Points on a hilly landscape, in no order, each with its height.
From any point a climber takes the steepest step (rise divided by distance) to one of its 2 nearest points. It stops when none of these is higher. Distance is the straight distance between rows; heights are no part of it.
K_480: 3	10	-11	12	-8	5	18	23	5	10	-5	16	11	3	4	-11	-15	-5	0	-7	7  (h 6.94)
K_779: 6	7	-27	12	4	29	-3	-8	13	5	-2	11	14	-21	10	-14	-12	-6	0	-3	14  (h 5.78)
K_755: 0	-2	-13	-1	-12	-7	9	-8	-2	-1	26	2	-13	8	11	-19	-6	-9	-21	-8	1  (h 4.63)
K_459: 11	-3	11	18	-10	-21	8	4	4	-3	5	22	-1	-5	8	10	8	0	1	-17	5  (h 6.20)
K_647: -4	8	0	-9	-9	17	11	9	-5	13	-18	25	-6	-10	-14	3	26	17	13	2	-16  (h 3.03)
K_569: -18	13	12	-25	-14	22	3	-5	-5	-9	-8	-19	21	-7	-6	17	1	23	9	4	3  (h 5.20)
K_805: 5	0	8	2	25	-1	-20	-9	8	-17	15	-15	6	4	-10	15	-7	-11	12	5	-16  (h 2.36)
K_505: 7	18	-4	5	-14	7	18	-3	7	-15	-12	9	14	14	10	-5	-16	0	-1	-7	19  (h 7.75)
K_753: -10	5	1	0	-15	6	5	-19	9	-22	27	-10	-17	6	8	-4	0	-8	-11	3	-9  (h 5.39)
K_847: 2	-1	-2	8	-11	-15	17	23	4	17	7	-7	-8	10	18	-6	-19	-32	-16	-4	9  (h 3.70)
K_603: -1	-18	18	9	-4	-36	-11	-4	-5	-2	25	-3	-23	-2	6	3	18	-23	-6	4	-17  (h 2.24)
K_633: 5	1	-4	13	6	-5	18	12	-19	6	8	-13	35	-6	-7	11	-15	0	8	-19	19  (h 1.63)
K_278: 0	-10	-9	17	-2	-22	3	-6	-1	-13	31	-13	-24	12	18	-15	7	8	-14	-9	14  (h 3.84)
K_123: -8	-5	26	9	-7	-20	-18	3	10	-10	11	-16	3	-12	12	30	12	21	8	-2	11  (h 3.80)
K_538: 0	5	-9	16	-10	9	14	23	6	20	7	3	11	-18	10	-2	-12	-1	5	-7	10  (h 6.34)
K_455: -9	-7	14	10	-2	-8	-22	5	14	4	4	-29	16	-9	21	28	-3	9	2	-5	19  (h 3.87)
K_609: 0	22	-1	-12	-10	19	12	-18	3	-23	7	0	12	17	-4	-2	-20	1	-1	-3	-3  (h 6.95)
K_881: 1	-4	-9	4	-13	-22	22	9	-13	8	-8	-2	1	18	12	-17	-7	-19	-17	-7	21  (h 3.45)
K_921: -18	10	-14	-5	-13	7	18	25	-7	42	-20	23	2	14	-10	-32	-12	3	-5	0	-14  (h 5.32)
K_322: 18	-6	-25	9	31	5	-20	-13	-11	18	25	-8	13	-11	-6	-7	-8	0	0	-8	-5  (h 2.42)
K_299: 5	-1	-7	12	10	0	5	-1	-6	-6	7	-18	21	-3	4	7	-6	7	4	-7	23  (h 1.79)
K_911: 25	1	-12	21	31	2	-33	-21	-4	8	10	2	3	-8	0	-1	6	5	5	-8	-8  (h 3.01)
K_170: 14	-4	-11	3	24	12	-5	3	2	2	-32	26	8	2	-13	-5	2	6	7	-3	6  (h 4.45)
K_854: 2	-1	-1	22	12	-5	-27	-13	16	-21	26	-12	-25	4	13	-3	10	23	5	2	3  (h 1.10)
K_438: -12	17	16	-17	-35	8	8	-19	-15	-7	-6	-1	-5	-7	-8	7	20	5	14	9	-13  (h 5.15)
K_157: 2	2	-7	-6	9	0	13	10	-6	4	1	-5	15	21	-7	-14	-36	-22	-13	-4	1  (h 5.79)
K_905: -2	11	-11	-32	-15	6	7	-18	-20	-3	-3	4	-4	15	-13	-20	-3	3	-1	5	-12  (h 3.21)
K_511: -2	18	-7	11	-5	14	2	3	24	-18	0	2	28	2	17	-1	-28	5	1	-7	20  (h 6.98)
K_867: 3	1	6	-5	-12	-17	17	7	-16	-10	23	-10	-3	0	3	2	14	21	4	-3	12  (h 2.70)
K_389: 12	-14	-19	-7	3	-6	-3	1	-8	7	-3	22	-5	-10	-5	-24	16	19	-4	-3	6  (h 5.05)
K_520: 3	3	9	8	-20	-21	21	10	-7	2	-2	36	1	5	-4	1	11	1	0	-21	-5  (h 7.40)
K_445: -8	-12	9	-9	0	-30	-4	-3	-9	-12	19	-1	-16	12	-5	-13	11	-9	-7	10	-16  (h 1.80)
K_370: -8	8	5	-5	-24	20	1	-21	20	-5	16	5	-7	-14	11	8	-2	-14	-11	1	-13  (h 4.72)
K_33: -4	3	-3	-3	22	22	-19	-21	16	-21	15	-22	-9	2	1	5	-2	1	-1	13	-7  (h 1.97)
K_610: -8	6	11	6	-3	8	-9	-1	28	-9	20	-14	12	-1	11	21	-23	-9	-3	-6	-5  (h 1.09)
K_267: -4	-13	19	0	0	-5	-3	-11	-19	4	-10	-5	-9	-25	-8	20	22	-6	6	6	-1  (h 1.78)
K_477: -6	9	2	-21	-3	15	13	26	2	18	-23	-1	-9	19	-10	-5	-13	-12	-2	11	-17  (h 4.74)
K_475: 1	0	-9	18	22	9	-33	-21	21	-14	27	-16	-23	-1	9	-2	6	5	0	4	-13  (h 1.55)
K_650: 1	11	-3	-28	-12	10	4	-11	-9	-2	-23	17	-14	14	-10	-13	5	0	1	10	-17  (h 3.46)
K_715: -13	-9	16	2	-13	8	0	-20	-7	3	-10	-16	8	-24	1	26	11	-6	-3	-3	9  (h 1.53)
K_74: 8	-9	-19	23	13	6	-10	-20	0	0	-7	-11	-11	-5	20	-14	1	-4	-10	10	30  (h 1.02)
K_885: -2	1	8	14	-5	3	1	31	17	16	4	0	18	-18	8	20	0	20	16	-12	9  (h 5.41)
K_686: -1	15	-8	-13	4	21	9	-2	5	-15	15	-11	6	19	-2	-10	-31	-10	-8	4	-5  (h 6.37)
K_183: 7	-16	2	15	6	-39	-11	-9	-5	-11	12	6	-27	15	9	-15	10	12	-13	-4	12  (h 3.02)
K_373: 5	-2	0	24	19	-1	-5	-25	-6	-21	-2	-15	9	3	4	3	-8	18	1	-7	30  (h 1.54)
K_433: -5	-4	10	-10	10	11	2	16	-2	14	0	-6	1	-15	-21	17	1	-14	10	6	-25  (h 2.37)
K_959: 8	-7	-21	11	18	3	-4	-2	-9	15	21	-23	9	-12	5	-3	-9	-6	-2	-5	13  (h 2.06)
K_898: 6	-5	11	-6	20	-11	-12	7	-3	-2	14	-6	8	-6	-16	15	-1	-13	11	3	-25  (h 2.69)
K_872: -1	14	5	-23	-9	10	12	20	9	2	-11	-14	-12	17	4	2	-6	1	5	16	0  (h 4.40)
K_264: 0	4	8	-17	12	11	2	-4	-13	-20	-11	-18	12	2	-15	10	5	24	14	11	12  (h 4.68)
K_615: 4	-7	19	27	-15	-22	-5	-10	8	-10	8	0	-9	-9	21	16	11	7	-3	-11	16  (h 4.93)
K_119: -4	12	-18	11	1	27	-10	-2	26	-7	-9	6	25	-17	17	-4	-16	5	4	0	21  (h 6.32)
K_680: 8	-11	-20	-14	1	3	-4	10	3	18	-16	23	-18	-4	5	-28	13	8	-9	8	2  (h 4.96)
K_726: -11	14	-3	2	-17	32	11	-2	15	18	-31	18	-2	-1	1	4	-1	-15	-4	1	-10  (h 2.59)
K_343: 11	-11	-2	-13	26	-4	-15	10	6	3	-23	18	-9	7	-15	-6	7	1	3	9	-11  (h 5.19)
K_848: 5	-4	-5	-10	-9	-20	9	-2	-12	-5	6	28	3	3	-11	-16	5	10	-7	-12	-6  (h 6.18)
K_476: 2	-8	-13	-17	7	1	13	5	-28	13	10	8	24	-8	-30	-14	-8	10	-1	-12	-7  (h 2.73)
K_194: 16	-8	8	17	10	-28	-9	-12	-1	-22	-9	19	-18	17	6	-7	3	3	-6	-2	11  (h 2.34)
K_266: -2	3	15	16	11	-12	-19	-15	9	-42	21	-6	-13	10	-1	1	8	15	10	6	-3  (h 0.69)
K_231: -2	18	8	-6	-21	-1	10	-11	9	-30	18	9	-9	17	4	-6	-3	0	-3	1	-9  (h 6.12)
K_970: -16	4	17	8	-8	4	-17	-20	16	-26	29	-5	15	-11	3	20	-3	-3	4	-4	-15  (h 0.88)
K_669: 7	-16	-13	5	10	-15	1	16	-15	30	3	22	20	-11	-19	-13	-7	7	0	-19	-7  (h 2.50)
K_808: -11	11	-4	8	-17	22	18	11	2	22	-17	24	3	-8	-6	7	14	8	8	-5	-10  (h 2.78)
K_522: 3	-8	19	8	-3	-24	-11	9	15	4	15	-15	-21	-4	15	22	11	-17	2	5	-7  (h 2.81)
K_508: 5	-4	-7	-2	-14	-6	20	0	-24	4	17	-2	3	-16	2	-5	15	16	-1	-9	15  (h 2.41)
K_377: 3	6	6	-11	7	9	-1	16	18	-11	-3	-18	-3	13	7	8	-7	7	4	12	6  (h 4.03)
K_595: -1	-15	2	-15	12	6	-2	-3	-21	10	-9	-6	-5	-22	-19	10	22	-3	6	9	-14  (h 2.07)
K_957: 14	-10	9	1	21	-17	-22	9	10	5	1	-12	-24	6	8	8	9	-13	3	13	-10  (h 3.52)
K_176: 1	-11	-20	-6	7	20	2	8	-2	31	1	-6	-8	-15	1	-8	-5	-20	-10	5	-6  (h 4.83)
K_439: 0	8	18	-12	-10	-5	2	-7	-11	-14	-33	15	-20	10	-9	-3	19	6	8	15	-3  (h 3.96)
K_6: -2	-7	-11	-4	-9	-23	23	7	-26	15	-21	8	12	17	-7	-18	-2	-2	-10	-11	15  (h 3.26)
K_313: -3	-4	17	-20	-2	-29	-1	14	-6	-14	-2	7	-10	18	-10	-8	12	-4	2	11	-18  (h 1.51)
K_589: -14	0	28	-6	-16	-13	4	1	-4	-15	13	-22	-1	-8	4	21	17	16	6	6	7  (h 3.18)
K_226: -10	9	28	6	-2	-9	-7	-18	3	-45	3	-4	7	12	-5	12	0	13	9	5	4  (h 0.42)
K_229: -1	4	-18	-31	-4	6	14	-9	-29	4	7	-2	8	4	-22	-20	-4	13	-3	-1	-5  (h 2.98)
K_141: -3	0	-7	21	7	14	-11	-28	10	-19	-6	-9	3	-2	15	-5	-8	15	-6	4	31  (h 1.30)
K_832: 3	-10	-1	-3	14	-14	1	6	-1	10	-9	13	13	16	-13	-5	-26	-26	-12	-12	-9  (h 5.34)
K_640: -18	16	0	-4	-1	23	22	27	-9	34	-24	13	3	19	-17	-10	-15	-4	3	3	-21  (h 5.02)
K_227: -7	11	23	-13	-23	2	1	-18	-4	-15	-21	-5	-22	6	1	7	15	-5	2	21	-4  (h 4.52)
K_879: -3	-7	-11	4	0	-6	21	20	-22	24	-27	12	8	2	-11	-10	12	7	0	-8	11  (h 3.07)
K_364: 24	-5	-13	18	26	8	-19	-7	0	6	-16	12	6	-11	2	-3	3	7	10	-4	11  (h 3.82)
K_783: -11	0	11	8	-3	20	-17	-3	28	5	-2	1	25	-18	6	30	-18	-10	1	-12	-9  (h 1.28)
K_324: -1	1	27	-13	1	-25	0	27	2	-17	2	-7	-10	9	-3	13	15	-4	16	15	-15  (h 1.27)
K_875: 17	-11	-6	-11	32	-8	-24	18	11	12	-6	-4	-18	5	1	-2	3	-4	3	14	-12  (h 4.27)
K_791: 1	-1	0	14	4	2	-19	19	17	13	-3	-14	19	-18	18	19	-1	20	13	-5	22  (h 4.60)
K_270: -2	-19	-6	-9	21	-3	-12	-24	-16	-1	-3	-18	-17	6	-6	-7	1	-19	-16	12	-2  (h 1.46)
K_648: 6	-10	-3	3	-8	-19	4	17	11	15	14	7	-18	5	15	-9	-10	-22	-16	-6	-6  (h 4.01)
K_432: -15	21	15	-17	-34	16	9	-11	-3	-5	-6	-5	12	-4	-5	17	4	11	13	0	-8  (h 5.61)
K_308: 8	-15	-18	14	15	-11	2	21	-12	32	-16	10	12	-12	-6	-7	9	2	5	-10	11  (h 2.80)
K_408: -1	-6	-12	-15	20	19	-6	-19	-3	-14	3	-22	-13	3	-6	-7	-2	-6	-7	17	-1  (h 1.70)
K_849: -7	-3	-21	-12	-9	-2	10	25	3	34	-25	24	-7	14	-4	-35	1	5	-10	6	-5  (h 5.67)
K_863: -10	-1	6	4	-8	20	1	-10	9	12	-14	-8	18	-18	2	24	-6	-18	-5	-6	2  (h 1.41)
K_296: -2	12	18	-9	-12	2	5	13	3	-6	-22	19	-7	5	-14	9	24	11	18	10	-19  (h 3.42)
K_241: 3	-1	-26	-7	-5	33	5	-3	0	21	-3	4	-3	-24	5	-15	2	-6	-5	7	2  (h 5.24)
K_815: 6	-7	4	8	8	-7	2	-11	5	-1	-7	-1	-2	13	5	9	-18	-42	-15	-7	-5  (h 4.85)

Where does a climber stop that starts at each point below?
K_867: K_505
K_176: K_505
K_647: K_432
K_322: K_343
K_229: K_432
K_610: K_898
K_445: K_343
